A landscape with many peaks, sampled at points; each row gives a point and its height.
From any point a climber steps to the highest of the 5 points nearest to it. It stops when none of these is higher. Distance is the straight distance between rows; heights are no part of it.
q_220 height 337: [ 21  -4  -3   0  13 -18   4   3]
q_12 height 53: [ 13 -17  -8 -14  30 -15  -5  -1]
q_938 height 660: [-33 -16  16 -17 -25 -20  20 -14]
q_959 height 196: [ 21   4   5  15  11   9 -15  -4]
q_88 height 339: [13  8  6  1 -8 -3  6 -3]
q_920 height 516: [  9  40  -2  14 -26  30   4  18]
q_310 height 385: [ -4 -12   5 -14  -9 -22  12  -5]
q_669 height 124: [ -9 -24   2 -28   9 -27   4  -5]
q_533 height 326: [-37 -39  -8 -43  19 -29   6  -3]
q_560 height 505: [ 21   2 -19  24  32 -10   3   6]
q_411 height 205: [-13 -32   1 -35  18 -20  -6 -13]
q_972 height 211: [ 11 -14  -7 -21  18 -26   6   5]
q_452 height 241: [ 15 -10 -17  -9  31 -25   3   5]
q_811 height 519: [  1  46   0   5 -31  45  -9  26]
q_556 height 469: [ 10  32   4   4 -32  19   4   8]
q_786 height 567: [ 10  15   8   7 -19  12   4   0]
q_788 height 166: [  5  -7  10 -15  -5 -16   6  -6]
q_237 height 688: [-47 -30  14 -17  -7 -29  19 -15]
q_874 height 492: [-43 -34   1 -33   4 -32  15  -8]
q_178 height 487: [ 16  13  -4  48  15  18 -14  -7]
q_38 height 465: [  6  41  -7  31 -14  42 -10  13]
q_825 height 625: [  1  50 -11  13 -30  45  -4  29]
q_651 height 429: [ 13   8  16   6 -16  17 -10  -4]
q_32 height 458: [ -1  37   5  -1 -38  33   2  19]
q_674 height 593: [18 19 -7 51 10 17 -7  0]
q_29 height 595: [-59  -4  21 -12 -44  11  19 -10]
q_679 height 409: [ 11  22   7   4 -22   1  13   5]
q_277 height 168: [  6 -10 -30  45  51   1 -14   2]
q_681 height 137: [-11 -32  -8 -39  18 -22  -4  -4]
q_581 height 263: [ 20 -10 -11   9  30  -4 -17  -2]
q_399 height 642: [ 16 -15  15  -5   2   1 -14 -14]
q_785 height 412: [ -8  28   9 -13 -42  28   6  15]
q_690 height 11: [ -6 -28 -27 -49  41 -15 -12  12]
q_358 height 460: [-44 -16  25 -15 -32  -9  15 -15]
q_203 height 105: [ 17 -10  -1  -5  14  -9 -11  -6]
q_517 height 580: [ 25  -6  -6  15  26  -1 -12  -1]
q_514 height 432: [ 21   5 -10  37  22   2  -6  -1]
q_948 height 169: [-19 -30 -12 -42  23 -29   0   1]
q_709 height 310: [-17  -2  22 -14 -29   0   5 -11]
q_664 height 584: [  8 -18  16 -12   2  -1 -10 -14]
q_286 height 266: [20 12  4 24 -7 13 -4  1]
q_766 height 395: [ 17   8   4   5  -6 -13  14   4]
q_86 height 144: [  9  -7 -47  28  62  -4 -13   9]
q_371 height 383: [-20  30   9 -17 -44  37  -1  17]
q_95 height 626: [-56 -30  12 -19  -5 -26  25 -14]
q_634 height 109: [  7 -20 -14 -27  28 -25   1   7]
q_496 height 560: [-27  -9  12 -18 -22 -24  23 -10]
q_69 height 609: [  7  18  13   3 -25  22  -4   1]
q_213 height 273: [-31 -25  12 -23  -8 -18  12 -16]
q_437 height 520: [-25   3  22 -16 -42   3  14  -6]
q_130 height 415: [  1  40 -14  51  -6  45 -12   9]
q_965 height 81: [  7 -22  -2 -22  23 -16  -9   0]
q_274 height 329: [ 18  -1 -10  31  31   7 -18  -6]
q_184 height 209: [ -6  -5  23 -14 -26   3  -5 -11]
q_853 height 530: [ 19  10 -20  42  25   3   0   3]
q_470 height 142: [ 10  -1  13  -5 -13  -2   0  -8]
q_320 height 190: [ 22  -3  -4   9  18 -12  -4  -2]
q_477 height 579: [ 21 -11 -21   7  41  -8  -9   4]
q_80 height 374: [22 17 -6 21  1  4  7  4]
q_934 height 406: [  0  28  12   1 -36  32  -6  11]
q_610 height 509: [  5  20 -11  59   3  27 -10  -1]

Where does a climber stop that starts at each point below?
q_220 -> q_69
q_29 -> q_237
q_452 -> q_517
q_277 -> q_674
q_184 -> q_399
q_437 -> q_237
q_371 -> q_825
q_86 -> q_517
